Points on a hilly landscape, in no order, each with its height.
From any point a ball takes the steepest step (drop divided by distance) to one of its 2 nearest points. It stops when none of these is lower. Distance is the straight distance between rows; heights are no part of it.
limur: [100  90 143  89 131 123 117 154 141 135 116 139 195 174 117 127 147 125
 141 173 166 152 102 143 192 152 143 148 142 142 135 121 136 131 153 127]  (h 6.62)
Vuta: [154 165 114 116 144 157 125 127 137 131 118 181 128  87 123  88 116 105
 132 162 135 116 172 116 109 171 156 161 223 138 118  88 105 113 147 161]  (h 4.78)
nure: [164 134 119 194 152 155 158  91 193 135 134  92  62 180  86 153 134 133
 117 136 164 112 126 113 124  92 154  81  91  89 145 115 126  76 122  96]  (h 4.02)
fipuf: [115 186 147 159 138 126 119  46 104  75 107 114 103 177 133 134 147 127
 115 126  79 115 121 195  82 130 152 129 182 128 146 154 161 130 165  62]  (h 5.86)
tolas: [ 96  49 122 135 128 111 128  75 139  93 135 108 140 110  66 132 130 132
  93 144 167 118 120 146 115  90  84  95  70 111 119 157 133 131 119  98]  (h 5.03)
nemel: [ 96 150 133 151 135 101  93 147  94 120 135 127 119 151 145 176 133 155
 133  79  76 118 105 130 118  75 120  97 133 133 147 166 147 157  77  62]  (h 5.51)
ler: [ 98 148 136 182 132 151 157 144 121 109 138 110 132 124 158 116 110  54
 136  82  97 130 125  75  97 101 167 105 152 151 115 166  41 122 112  96]  (h 7.17)
ligaf: [125  99 158 126  88 140 131 106  64 136 162 123 159  96 119 122 125  97
 115  52 135 173  92 115 141 124 193 157  79 166 127 116 102 140 145 176]  (h 4.54)
sefat: [116 166 105  92 145  99 103 200 121 139 107 128 163 121 174  84 167 170
 138 186  84 135 138 141 126 178  61 134 137 142 100 156 119 145 131 135]  (h 2.03)
Nibab: [144 140 162 147 154 123 131 152 124 146  92 190 154 197 113 127 113 114
 130 179 140 135 144 133 156 133 181 140 203 140 133  88 138 122 162 162]  (h 6.61)
nitid: [138 170  87 120 127 137 118  83 139 100 125 119  91 133 110 147 148 178
 140 144 103  83 113 167 113 134 103 154 137  91 155 133 170 126 112  78]  (h 4.70)
tozap: [172 150 109 123  93 197 163  70 150 143 148  87  86 100 129 126 131 123
 134  78 152 126 125 129  95 145 165 139 103 119 150 114 117  95 138 138]  (h 5.61)
fakis: [114 143  99  78 105 120  98 117 168 135 129 142 134  75 142 107 151 113
 149 141 133 136 143 125  95 187  57 166 166 143 101 115 137 123 127 123]  (h 4.03)
kelet: [107 118  86 134 155 105  95 188 167 161 144 105 131 146 146 125 170 193
 170 121 105 136 114 120 155 146  77 139 131 111 146 151 172 165  83  66]  (h 4.37)
disem: [145 174 109  98 144  94 139 126 152  97 120 143 109 103 146  84 107 143
 115 207 120  79 180 142  59 145  64 143 133 103  96 129 112 112 131 155]  (h 3.51)
nomo: [125 179 145 154 120 154 157  62  99  78 112 142  98 180 101  92 113 110
  95 132 119 116 134 158  88 117 170 135 160 151 122 117 134 100 140 134]  (h 6.46)
Gevav: [135 159  94  78 124 158 121  98 152 111 138 140 125  75 119 100 141 107
 152 147 135 107 148 110 114 191 111 172 182 140 121 109 112 109 122 144]  (h 4.34)
foni: [183 119 122 144 128 177 170  95 139 115 178  93 138  96  77 130 167  99
 141  97 167 180  78 131 162 132 199 123 116 152 210 119  53 103 138 114]  (h 3.64)
Ledu: [120 141  83 107 129 104 129 127 131 108 107 110 111 135 143 119 140 181
 145 144  97  98 114 155 102 130  80 134 105 116 117 149 148 143 101 100]  (h 4.29)
lan: [182  98 123 104  84 175 129  95  93 145 168  95 145  64 118  87 144 102
 104  32 134 154 105 128 128 131 178 174  70 144 134 102  82 138 177 187]  (h 5.01)
ker: [117 112 104 151 160 103 138  96 214 119 104 102 105 162 112 119 161 116
 123 178 157 104 147 157  95 107 131 117 144  92 136 140 136  93 134  46]  (h 2.60)
gole: [ 76 108 125  93 142 164 128 183 117 111 127 198 203 165 128  98 155  96
 123 169 139 123 137 116 124 166 136 129 192 154 133 132  73 143 142  94]  (h 8.57)
loz: [ 96 112 156 153 106 131 133 127  77 129 158 143 119 113 138 177  84 114
 117  68 127 129 113  93 138  86 152  96  74 152 118 142 125 145  91 152]  (h 6.20)
Zeg: [135 188 134 162 149 165 150 160  75 110 152 144 117 141 101 169 104 145
 144 115 100 103  75 101 172  98 172 120 129 143 188 135  91 126  89 110]  (h 6.27)
Fesuk: [112 163 148 150 118 114 126 107  64 124  92 148 131 173 156 134 111 141
 111 125  62 136 134 150 105 124 151 117 155 147  91 118 168 150 156 157]  (h 3.05)
bov: [120 160 127 124 142 109 120 151  74 117  78 115 155 166 177 115 130 151
 134 157  41 140 137 145 116 150 130 129 150 145  73 131 133 162 175 158]  (h 2.11)
Gabav: [117 107 128 147 157 129 119 155 195 142 106 113 148 150 155 115 137  57
 146 145 142 120 142 116 124 125 144 128 188 110 138 160  99 111 159  58]  (h 2.58)
sosuf: [102  77 175 152 116 121 127  48 110  81 133 135 138  99  59 147 125 125
  89 130 166 144 107 164 123  82 123  84  83 139 155 160 147 128 128  96]  (h 5.44)
nuril: [145 136 134  91 104 139 109 136  57 117 141 187 147  63 123 120  97 179
 130 137 103 123 150 143 128 185  67 146 108 145  95  99 146 155 130 189]  (h 3.04)
mivoz: [130 145 123 126 177  74 120 218 138 138  87 122 127 155 177  80 154 166
 145 206  91 137 165 135 139 138  89 119 151 117 104 177 103 143 151 136]  (h 1.24)
lag: [162 126 141  85 105 121 117 117  85 120 137 152 133  76 107 137  97 185
 108 159 108 119 143 170 165 169  59 148  76 105 117 132 181 143 159 201]  (h 3.54)
nak: [121  95  89  94 126 164 124  87 164 115 149  96 156 103  73 105 161 118
 139 151 180 133 109 136 158 173 113 160 126 129 150 139  96 117 122  90]  (h 1.71)
mota: [ 82  78 120 170 148  48 139 194 183 163 122  74 134 172 195 102 141 128
 116 136 128 150 148  89 121  80 106  86 101 107  66 146 150 162 116 129]  (h 0.83)
sokov: [168 101 145  83 139 110 118 126 178 150 128 120 158  91 111 109 129 112
 117 166 182 171 159 122 172 167 138 186 106 106 124 101 127  90 164 193]  (h 2.29)
nura: [101  76 132 119 125  96 131 107 156 116 121 129 140 125 105 129 107 115
 120 152 188 110 131 135 111  93 105 110  95 123 105 131 129 120 122 131]  (h 4.67)
pobas: [127 130 104 117 174 127 141 222 121 140 112 161 169 160 138 102 116 125
 156 207 112  99 148 102 152 128 117 118 165 130 129 133  64 138 111 140]  (h 1.56)
Tokuv: [106 123 113 124 165 121 165 210 122 142 125  91 179 143 166  70 130  77
 136 132 104 123 135  51 137 151 164 175 127 130  76 108  30 113 146 141]  (h 4.61)
nozo: [ 77 120 100  91  82 145 128 105 101 118 152 109 162  77 122 117 137 107
 144  78 129 138  94 113  85 179  80 162  92 163  95 127 100 150 105 120]  (h 3.29)
Vom: [ 91  65 129 151 121  91 142 132 175 134 155  47 143 175 148  98 149 181
 109 145 167 180 129 107 125  90  97  93  45 122  83 131 164 176 117 144]  (h 2.59)
bezog: [122 139 124 139 136 158 134 128 179 150 114  97 149 172 137 133 159  91
 153 138 138 144 109 132 143 139 176 147 172 119 153 141 129 110 149  87]  (h 3.12)
varo: [144 192 126 117 151 121 103 151  86 118  95 164 148 135 157 131 132 184
 154 167  43 120 141 163 125 173 120 146 185 121 119 119 158 160 156 141]  (h 1.04)
bodos: [133 104 169  83 124  87  99 139 172 154 120 143 186 115 134 129 132 134
 121 171 175 194 132 144 166 164 116 158 108 125  99 114 169 108 168 169]  (h 2.96)
Kede: [103 131 174 165 142 124 121 155 136 131 127 166 149 166 148 161 138  83
 134 117 122 136 119 141 138 100 164  94 193 151 158 157 114 141 138  75]  (h 7.90)
Koba: [122 116 113 121 187 100 128 197 134 108  91 130 154 188 174  82 130 116
 132 202 110 110 172 132 119 144 108  93 178 110 116 158  82 150 172  98]  (h 2.20)
Zal: [128 113 113 115 136 167 104  96 137 115 147 133 139 101  68 158 162 134
 147 156 163 115  97 145 186 153 117 139 149 129 194 138 128 127 114  85]  (h 2.41)
zimuf: [105  95 126 126 128  85  98 145  81 117 132 148 111 135 132 177 111 167
 121 103 121  99 115 128 119  54  92  79  93 136 138 155 165 158  78 110]  (h 5.97)
kup: [141 145 161 183 151  99 113 135 135 147  96 134  96 187 146 164 114 111
 128 125 106 111 136 141 131 102 161 120 173 104 129 127 164 114 159 126]  (h 5.96)
nor: [123 131 110 100 125  96 138 126 178 112 129 125 108  84 135  94 108 114
 125 161 149  90 166 116  49 147  50 143 118 100  76 122 114 101 118 129]  (h 3.88)
rudig: [135 172 120 175 120 162 183  47 159  89 123  68  78 153 126 106 136  83
 110  87 112 136 145 119  66 101 159 107 114 112 112 151  97  74 136  81]  (h 6.60)
Nomu: [142 133 121 126 127 149  78 102 139 130 154 128 116 114  76 188 160 167
 144 122 154 142  88 144 170 132  94 113 139 110 211 141 156 147 102  54]  (h 3.06)
divun: [149 148 117 115 163  78 126 120 183 107 111 154  97 130 129 114 116 143
 116 203 142  78 182 162  93 130 105 137 170  92 133 122 144  96 133 126]  (h 2.87)
mef: [ 67  98 124 101 140 106 150 155 145 101 112 138 165 140 129  93 130  81
 103 160 160 103 144 104  84 112  92 111 123 148  85 126  74 121 119  95]  (h 3.66)
goro: [165 137 160 130  84 156 162 104 146 170 144 105 108 106 169 134 123  84
 115  27 147 174 123 127  91 114 184  86 111 135 137  98 141 102 139 156]  (h 1.75)
pofak: [147 134  83 111 126 120 114 162 147 140 143 139 108  74 136 125 106 155
 153 123 111 101 153  95 127 158  57 152  98 110  99 124 140 126  87 143]  (h 3.23)
kifif: [140 140 109  91 152 103 142 184 129 130 125 160 169 134 123  92 108 133
 131 221 143 117 149 116 142 154 106 133 121 139 119 126  90 118 124 183]  (h 0.71)
tup: [152 124  90 130 158 120 132 161 168 133 137 110  99 128 111 123 120 171
 153 172 140  94 124 112 163 124  95 135  92  86 140 141 137 124  95 126]  (h 2.73)
ripa: [146 129 166 139 128 144 134 110 136 121 136 163 104 100  99 141 118  99
 126 128 189 134 111 145 134 106 158 103 162 148 187 133 130 107 119 106]  (h 6.00)
gik: [112  58 114 131 120 111 127 107 147 123 144  63 151 143 104 109 140 196
 110 137 148 173 108 148 133 126  55 119  46 104 107 149 173 180 128 150]  (h 3.21)
ranu: [141 139 178 142  80 138 131  87 135 168 123 110 111 143 157 172 129 106
 118  55 132 190 103 137 123 115 186 103 116 139 120 105 175 119 163 159]  (h 3.00)
pokel: [131 129 152 160 166 112 138 181  97 152  81 149 167 224 146 131 122 105
 138 172  83 149 132 123 182 125 184 115 175 143 107 107 124 128 169 166]  (h 6.15)
vam: [170 169 109 148 138 179 132 177 103 146 151 119 106 127  93 179 107 150
 156 115 120  96  94  75 197 122 160 139 128 102 196 126 107 115  91 116]  (h 6.55)
Puval: [172 150 143 161 111 161 167 150 130 184 118 128  86 111 159 149 104  98
 138  92 105 104 172 101 141 131 179 148 132 114 100  84 134  87 159 179]  (h 3.73)
gezap: [146 171 127  98 111 158  98 109  81 123 132 150 111 119 120 169 118 187
 144 129  95 106 104 152 170 172 124 162 139 119 160 105 179 147 139 148]  (h 4.49)
detag: [ 89 124 145 147 143  79 112  81 127 106  94 117 115 188 150 148 149 138
 108 143 100 120 137 195  91 103 139 119 165 116 130 141 175 132 157  83]  (h 6.47)
leni: [ 88 109 116 136 122 113 136  76  82  75 111  98 112 192 112 143 170 150
  97 183 105 136  88 169 146  81 139  69  73 160 132 156 163 142 115  99]  (h 6.31)
lim: [155 154 141 192 130 146 170  88 140  91 120  92  93 152 129  92 109  41
 123  98 126 134 152 108  93 107 175  99 170 134 127 149  66  65 151  97]  (h 6.93)
reni: [106 122 113 145 137 137 161 179 125 156 125  78 155 162 157 109 128  97
 141 110  96 137 113  70 155 129 191 158 109 137  84 123  77 109 124 150]  (h 4.90)
das: [105 122 109  77 103 126 120 142  84 119 148 115 175  79 120 107 138 141
 145 130 111 141 104 128 133 199  70 175  96 156  96 117 113 152 122 155]  (h 2.92)
libo: [135  99 172 123 149  78 111 168 148 157 101 190 163 147 129 145 103 123
 139 185 162 134 147 138 159 116 148 120 157 143 114  91 149 125 153 184]  (h 7.04)
dade: [118 112 138  71 134 129 128 131 126 109 116 138 190 148 111  94 129 109
 125 178 178 150 131 131 162 159 153 183 141 153 134  95  98 100 162 147]  (h 6.32)
geb: [136 148 176 130  85 120  91 114 129 173 111 156 100  84 182 171 132 139
 136  53 108 135 134 156  89 121 131 122 154 113 117 105 207 136 158 117]  (h 6.53)
Sak: [138 166 154 196 120 125 147 113 139 150 127 103  86 203 149 177 133 103
 126  84  96 141 108 116 144  94 174 101 124 112 127 126 154 112 141 132]  (h 5.31)
Goses: [ 91 113 100 120 163  97 150 171 122 100  91 136 137 167 149  90 130 114
 111 192 111  87 163 122  84  98  90  90 146 135  94 147  70 151 118 114]  (h 3.01)
Siv: [ 90 116 134  67 117 142 127 123  86 106 139 185 192  91 101  63 130  94
 106 138 185 144 146 119  89 181 102 159 164 181 113  85  65 151 126 131]  (h 8.89)
zaf: [123 132 151 173 152 109 153 168 102 156 111 127 122 215 142 149 107  85
 122 136  98 118 126  99 181  86 192 110 133 137 100 120 117 106 120 175]  (h 5.68)
kov: [117 160 152 178 112 144 153 124 113 128 145 119  93 156 140 192 113 124
 122  75 103 140  98  98 144  74 163  87  87 120 133 135 132 137  97 121]  (h 5.80)
buni: [158 161 137 111 128 102 133 125 134 132 101 100 135 164 151 109 143 190
 122 179 105 162 113 163 155 165 137 154  79 108  99 119 199 113 174 182]  (h 4.14)
dez: [112 121 137 152 139 124 163 155  80 148 125 124 132 162 142 141 102 101
 126 112 103 116 126  85 152 112 197 134  93 156  93 101  97 114 127 194]  (h 5.27)
zaral: [122 133 153 126  88 143 129 112 107 157 135 125 142 112 136 157 126 118
 146  75 129 151  98 116 125 139 168 138 116 143 123 114 138 135 135 150]  (h 3.93)
kupi: [ 93 145 115 143 107 159 147 133 134 123 142 105 136  82 151 101 115  55
 137  74 124 107 127  79  54 121 121 117 142 145 105 155  52 114  93  90]  (h 6.97)
sazel: [146 112  91  97 160  43  86 178 154 150 137 144  94 121 137 148 140 201
 141 143 119 128 161 144 139 125  59 146 134  97 155 143 188 126  81 108]  (h 3.42)
dig: [177  98 148 128 143 114 141 146 160 165 131 128 105 135 110 160 100 159
 132 164 158 119 141 124 199 137 128 136  79  75 143 112 166 118 151 192]  (h 4.39)
kekig: [175 135 121 121  88 196 158  78  96 117 196 103 107  43 102 123 125 121
 120  43 144 151 106 137 117 146 150 118  95 129 199 132  95 131 117 137]  (h 4.26)
nipum: [117 192 122 123  91 159 123  39 123  82 115 111 104 131 124 140 149 151
 127 113 107 114  96 180  74 149 137 142 144 127 149 141 161 125 135  83]  (h 5.24)
bif: [117 115 103 117 164  47  99 213 168 158 128 121 123 136 174 101 174 193
 163 166 114 139 146 140 152 134  56 134 139 108 142 172 164 137 102  99]  (h 3.90)
dib: [166  94 110 116  95 191 116  97 121 147 190 116 111  32  80 138 124 107
 121  51 146 131 138 114 150 146  97 135 121 115 195 135 111 131  96 150]  (h 3.83)
Foluf: [109  90 131 134  95 133 123 121  85 161 132  71 150 133 142 155 136 202
 117  91  96 188  85 129 166 149 115 117  37 125  76 129 185 183 131 184]  (h 4.27)
vuk: [134 148 157 151 157  96  73 176 123 166 106 159 148 140 161 167 140 136
 165 141  84 129 131 140 158 147 144 142 214 118 130 116 162 151 162 118]  (h 7.38)
rade: [125 185 188 170 120 124 120 101  71 113 123 166  58 136 168 156  90 151
  95  51  71 125 141 148  77 110 135 107 153 133 130 137 173 163 127 111]  (h 5.09)
leru: [ 63 120 141  85  91 108 101 125  72 117 117 135 192 144 163 137 149 150
 123 118  97 165  79 151 124 143  99 124 121 185  79 135 161 173 132 124]  (h 5.94)
dupip: [143 138 115 170 131 147 148  60 203 110 115  96  79 141  84 139 153 133
 121 142 165 103 140 147  85 100 139  94 113 101 151 136 129  76 122  52]  (h 3.40)
kifur: [106 151 101 153 156 123 167 116  89  77  89 157 131 169 123  66  97 108
  96 174 110  91 170 123  66 104 120  97 164 134  98 132  71 147 135 121]  (h 3.71)
Dup: [139  69 126  96  94 143 120  85 120 135 163  99 176  58  94  82 141  72
 105  49 183 183 107 138 112 121 151 130 107 147 161 121  79 119 138 141]  (h 4.47)
rosi: [120 126  90 127 143 131  81 173 150 169 148 138 134 108 129 163 150 135
 172  97 121 129 113  87 165 153  90 147 142 130 147 136 136 142  80  91]  (h 4.16)
zoguz: [142 150 151 103 143  88 105 170 159 149 111 134 165 129 153 127 150 165
 136 189 127 167 122 158 168 172 122 147 122 120 103 121 188 120 165 164]  (h 3.59)
Sib: [156  89 142 115 105 144 118 127  95 137 187 144 144  32 106  86 130  66
 128  51 168 167 102 127 137 141 161 118 136 169 189 132  73 132 113 157]  (h 4.89)
bavut: [ 95  84 155 157 117 112 142  50  67  62 121 132 120 154  77 141 133 131
  67 181 125 125 105 164 145  66 133  62  62 156 146 154 146 133 115 109]  (h 5.93)
zubi: [117 163 195 152  96 107 106 111 108 135 129 158  78  96 184 170 109 128
 112  23 102 151 124 157  65  99 137  93 163 130 137 145 182 159 129  98]  (h 5.88)
fotu: [182 167 126 152 118 181 126 153 159 194 134 113  84 110 157 177 116 138
 146  70 113 114 137  81 151 128 146 142 135  93 147 111 137 113 124 120]  (h 4.13)
fegu: [122 135 101 146 161 113 152 112 137  74  99 155 104 160  98  97 108 129
 110 208 130  56 158 151  86  86 115  90 152 122 131 130 100 110 107 104]  (h 2.90)
daro: [160  76 123 127 122 170 129 106 143 145 181  78 170  91  82 107 163  92
 124  71 182 182  99 123 144 119 179 133  93 145 170 128  52 128 139 135]  (h 4.08)
Kopi: [138 145 150 128 106 132 157 126 123 138 107 148 106 120 157 123  88 108
 117 117 118 107 162 122  94 127 141 147 108 128  70  90 145 106 155 175]  (h 4.40)
sepu: [160 115  73  91 130 111 114 161  99 120 126 116  89 106 111 132 116 211
 142 133 112 104 132 130 147 103  34 125  60 100 140 168 163 159  83 130]  (h 3.58)
zuzi: [167 111 149 125 129 138 138 112 113 134 129 153  90 120  80 169  80 147
 114 151 159  90 138 141 182 106 120 128 111  84 173 111 174 130 143 171]  (h 4.87)
lanu: [111 126 150 174 140 130 155 138 151 130 115 119 134 162 150 120 106  40
 121 107 139 126 143  96 112  89 176 107 159 145 109 138  76  91 137 114]  (h 7.26)
muso: [152 169  69  86 131 148 102 141 107 110 141 138  97  90 108 143 116 183
 157 136  83  75 131 113 135 158  68 164 130 119 143 126 146 130  84 111]  (h 3.60)
Busog: [ 89 122 136 110  94 129 109  74  78 107 131 114 159 134 129 153 137 148
 126 119 122 141  73 160 129 139 121 133 100 152 116 143 174 162 134 127]  (h 5.54)
Befof: [130 128 100 136 155 108 149 188 186 144 126  76 119 159 150  70 135 172
 150 187 140 128 130 104 161 126 109 127  94 102 124 148 134 130 110 139]  (h 2.19)
kelan: [ 82 117 108  83 134 150 127 165  85 113 149 197 205 115 112  89 143 105
 129 156 138 120 126 112 116 185  92 145 174 177 130 109  60 165 112 119]  (h 8.75)
Biku: [156 123  72 125 146 143 119 161 115 137 143 100  97 123  92 155 105 189
 147 118 114  91 121  99 150 101  95 122  69  89 151 146 143 143  74  96]  (h 3.20)
pil: [ 75  86 101 130 127 108 108 133  79 105 138 112 128 144 120 157 155 164
 122 127 115 131  88 144 148  76  81  67  67 156 127 177 140 176  70  77]  (h 6.28)
foz: [ 96 141 121 138 109 132  97 140 100 147 135 119 138 131 160 176 134 167
 148  63  86 133  81 121 130 114 117 122  99 138 122 150 155 165  95  96]  (h 5.08)
dod: [117  97  97 125 108 105 123 100 182 123 136 126 106  97 120 122 126 132
 130 130 174  96 144 132  70 127  60 128 100 104 102 130 137 119 102  91]  (h 4.23)
seku: [165  89 105  98 126 156 110 127 134 161 169 151 124  29  95 136 127 125
 142  91 134 134 160  93 202 178  88 167 132 113 154 114 120 127 125 197]  (h 3.15)
Guf: [ 85 106 153 168 137  82 121  88 145 116 112 113 124 213 150 149 151  80
  94 134 121 145 137 156 110  73 157  95 146 134 116 147 166 122 142  80]  (h 6.95)
bime: [143 113 118 146 136 185 140 108 149 134 164 104 151 112  85 152 168 124
 153 122 165 145  88 121 176 140 162 121 116 138 194 153  90 115 112  78]  (h 3.08)
Beb: [ 96 122 138 118 145 128 158 170 140 126 104 115 173 134 150  78 113  65
 120 135 133 118 161  71  82 139 130 141 157 139  72 110  53 115 145 123]  (h 4.22)
Vuko: [163 118  98  94  77 185 144  75 124 147 158  72 123  79 132 105 146 123
 125  64 152 147 129 117 105 170 154 182  81 128 115  99  98 122 157 159]  (h 5.32)
Rimuk: [146  96 202 160 128 137 168 110 101 106 151 158  91  94  80 126  94  82
  87  81 184 180 106 144 149  99 197  78 116 153 174 120 104 116 123 161]  (h 5.90)
Fut: [130 105 117 158 183  86 135 155 197 141 105 121 116 177 141 117 129  97
 137 176 145  95 155 137 129 102 132 128 167  91 130 135 127 110 142  90]  (h 1.49)
Kob: [131 172  96 148 115 171 170  44 145  75 110  72  86 169 100 106 132 130
 112 128 107  98 123 139  89 121 151 140  98 108 122 131 130  80 133  97]  (h 6.30)
tuto: [129 113 136  83 139 132  96 140 157 144 130 171 161 122 113 151 155 112
 162 178 163 136 119 139 184 169 141 155 191 150 154 112 144 128 140 131]  (h 6.92)
Kamid: [ 54 113  98 112 119 123 138 112  96  77 104  94 124 193 157 119 190 152
 105 175  82 132 105 174 114  89 112  97 105 160 104 168 137 164 121  82]  (h 6.64)
repim: [ 88  78 115 165 127  93 138 138 184 152 132  74 127 156 159 124 129 129
 110 113 152 152 128  90 106  93 124 102  64 116  67 135 149 151 104 134]  (h 1.84)
mes: [133 161 104  80 131 122 112 170  93 123 131 149 165  91 133 105 134 166
 147 179  90 129 133 134 135 199  65 140 118 155  97 128 113 141 122 177]  (h 2.53)
zazet: [ 90  60 126 146 112 136 116  98 103 142 155  61 147 154 111 164 138 178
  94  93 121 166  80 143 149 101  94  93  44 112 112 158 176 191 113 148]  (h 3.75)
nite: [125 132  91 112 140 170 138 108 192 128 136  88 148 151 110 102 166 132
 150 176 159 141 105 128 158 169 144 170 140 118 150 127 120 114 134  91]  (h 2.32)
mipom: [148 119 159 138 116 145 128  91 124 114 135 158  67  99  91 155  91 127
 105 122 175  83 141 151 123 100 125 108 122 106 169 122 167 113 126 121]  (h 5.41)
vokeb: [150 123 130  86 126 129 127 134 112 103 126 137 178 130 120  71 129 106
 117 135 159 144 131 105 145 148 189 216 112 159 126  64  39  99 171 170]  (h 6.03)
vada: [111 139 112  80  79 132 126 107 148 139 128  99 147  75 142 102 135 114
 138 101 129 147 134 116  65 183  89 168 104 129  69 108 129 119 136 133]  (h 3.67)
nizer: [116 124 175 144 120  92  81 155 140 183 106 157 136 114 176 176 138 117
 152  96 110 147 123 138 116 125 141 119 178 127 107 118 171 136 144 127]  (h 7.00)
Rodog: [153 156 139 132  94 180 167  77 130  91 164 110  94  68 105 143 141 132
 149  64 140 165  91 144  95 138 150  94 118 139 190 128 113 119 105  90]  (h 4.68)
Ziv: [170 152 119  89 163  76  80 168 121 137 125 177  92 118 133 168 130 207
 140 167  89  97 167 142 147 131  91 143 171  99 158 124 191 130 113 129]  (h 2.78)
miz: [151  61 106 112 106 163 122 120 123 168 188 137 129  28  67 114 139  99
 114  67 129 131 136 121 173 141 100 170 114 109 172 133  91 129 119 206]  (h 3.48)
lomar: [123 144 180 173 128 108 137 101 160 115 113 129 114 173 129 154 148  74
 125 104 139 167 114 157 111  78 173  81 171 139 159 145 140 110 154  81]  (h 7.45)
gis: [142 141 110 125 147 135 126  94 154  91 119 169  89 113  86 120 115 132
 128 191 166  60 150 148 105 113 121 130 168 111 151 121 132  99 111  99]  (h 1.91)
Rak: [126 149 158 140 114 103 113 116  76 116 102 177  90 137 156 149  95 183
  98 106  79  96 153 165  76 114 118 122 155 128 115 105 186 156 139 143]  (h 4.09)
kivi: [110 130 145 111 113 110 149 100 123 103  98 128 146 164 123 108 105 104
 102 145 138 130 149 123  96 108 148 138 119 138  82  95 117 102 140 156]  (h 4.95)
feri: [148 143 111 132 115 143  72 143 146 165 161 130 108 110 105 193 145 158
 155  62 136 144 103 107 140 127  91 125 140 115 177 136 167 148  85  69]  (h 3.69)
vipip: [134 129 107  97 125 104 131 145 101 117 111 116 103 118 141 125 117 197
 140 158 111 118 123 150 135 120  74 117  67 115 109 149 155 146 120 169]  (h 3.92)
gok: [ 92 114 131 144  93 125 142 113 114 123 142 121 113 103 157 152  96 111
 110  69 121 114 124  95  87  82 117  98  68 134  77 134 133 138  82 139]  (h 6.49)
kot: [157 153 152 154  87 162 158 136 121 175 123 123  96  81 190 133  96  87
 130  33 103 127 152  97  95 120 170 118 133 130 104 109 128 106 147 151]  (h 2.93)
toses: [155 149 131 109 141 143 132 144 135 130  97 169 163 122 124  66 123  82
 114 153 154 147 184 110 112 153 184 182 211 144 108  66  71  93 170 165]  (h 5.23)
fadoz: [144 173 104  91 153  92  76 171 107 122 120 182 132 110 142 134 148 205
 151 166  70 118 162 159 123 164  66 145 184 134 138 136 150 151 113 122]  (h 2.04)
fanem: [135 114 150 111 137 116 144 155 126 130  94 168 185 163 122  75 118  74
 108 142 182 156 168 108 139 119 197 178 166 163 122  55  39  96 167 169]  (h 5.67)
ligo: [132 173 136 125  94 169 116  88 121 113 140 136 100  99 125 156 132 141
 144  78 120 124  98 141  94 129 124 125 137 128 156 136 152 136 112  87]  (h 5.17)
bisa: [100 111 120 142 105 129 102 131 124 170 142  82 156 134 158 155 145 187
 148  84 113 167  80 117 136 152 105 130  76 131  90 131 178 171 107 134]  (h 4.66)
Zilik: [ 93 121 141 149 152 149 119 163 110 121 115 201 190 183 144 107 124  91
 118 148 131 127 143 133 114 134 159 100 216 147 148 145  87 162 155  87]  (h 8.30)
Zudu: [161 155 147 176 126 149 123 153 172 187 124 106  79 170 137 195 122 125
 135  81 135 133 115  94 146  97 166 100 130  89 161 114 141 106 133 121]  (h 4.71)
zet: [121 141 145 103 118 141 114  87  76  89 116 152 138 141  94 148 126 164
 135 152 125 125  93 183 146 153 135 141 137 149 150 120 171 154 150 140]  (h 5.05)
Gepif: [ 69 122 139 147  97 122 144 104 127 103 135 129 116  93 145 119 101  69
 107  81 139 116 140  87  46  87 116  92 107 150  84 141  86 122  91 110]  (h 6.74)
fotuv: [129  94 169 135 123 135 142 107 120 110 137 164 117  79  91 102 100  74
 116 106 207 142 131 135 101 100 173  97 145 157 154 127  92 102 112 133]  (h 6.44)
lafum: [137 136 115 141 164 121 131 192 115 146 104 148 120 149 134 139  97 143
 152 164 103  79 132 108 159  96 130 119 135 119 131 125 115 135  94 157]  (h 2.39)
Nivi: [154 119 131 111 161  93 130 155 190 148 122 126 149 139 130 101 117 135
 134 213 170 135 143 111 172 158 126 149 112 107 115 123 128  93 146 175]  (h 1.59)
Zop: [ 61 110 101 129 128 129 116 150  97  89 120 130 149 160 145 133 166 143
 126 139  95 101  92 143 136  94 108  83 111 162 129 176 110 154  83  51]  (h 6.54)
fopa: [145 100 162 120 141 120  94 147 145 161 119 196 125  95 103 159 117 112
 153 164 185 122 134 127 164 136 146 136 187 137 161 100 151 128 138 160]  (h 7.22)
perus: [168 103  98  94 132 136 133 133 170 158 169 117 128  50 116 108 135 120
 137 126 155 142 158  94 170 182 125 178 103 107 106 107  99 110 139 190]  (h 2.79)
pid: [147 164 123 139 107 166 162  71 140 114 106 105  94 138 121 117 120 103
 126 119 131 105 132 137  88 135 158 153 141 113 124 119 128  86 148 130]  (h 5.98)
Zotas: [170 170  92  80 126 181 107  90 128 119 149 127  94  85 111 154 137 176
 149 135 114  96 128 115 187 181  97 178 138 103 163 114 159 128 128 141]  (h 4.01)
pebos: [118 144 154 160 119 114 134  86  97  86  99 131 125 208 139 103 103  68
  73 135 110 142 166 128  97  92 164 118 160 144  81 111 132 105 147 146]  (h 5.55)
kiga: [ 91  95 116 143 164  79 153 217 179 147 105  94 142 172 173  83 144 115
 139 164 122 127 130  89 146 106 111 104 119 116  97 155 118 148 120 121]  (h 1.33)
Kul: [145 141 148 172 158  82 130 110 118 113  87 149 107 220 132 109  97  95
 112 163 109 115 184 148 104 107 150 116 182 121 102 116 146 114 172 138]  (h 6.16)
lapab: [179  90 169 146 122 141 153 122  94 110 174 142 109  60  82  92 109  77
  92  66 165 157  95 144 144  99 198 127 112 152 190 128  72 125 145 175]  (h 5.37)
ruki: [114 164 119 150 149 146 121 161  93 108 133 148 131 142 115 159 111 141
 144 123  98  92 103 114 138  90 136  97 140 142 167 158 110 134  73  65]  (h 5.95)
suk: [173 107 142 103 127 127 117 118 150 155 146 125 132  84 115 138 119 170
 119 158 140 137 146 144 182 174  82 156  80  84 124 131 175 134 154 194]  (h 3.96)
vizu: [178 143 107 128 115 161 139 164 148 185 141 126  77  77 154 152  87 152
 146  96 102  89 168  81 144 128 101 155  99 100 108 100 142 119 102 138]  (h 3.63)

For each start below, name the point where the ball stops.
Zop | mota
Kamid | gis
libo | Goses
fopa | mivoz
ripa | mivoz
kupi | pofak

Call two points neighbours if one is among the 2 nearest of the other. Go from one point of each pair to the other, from neighbour to neighbour, staying as low as possible. Name the highest point that can't be avoided.
nak and varo | kelet
varo and pofak | Zudu
mota and kifif | tup
pofak and goro | Kul
Fut and nak | bezog
Goses and gis | kifur
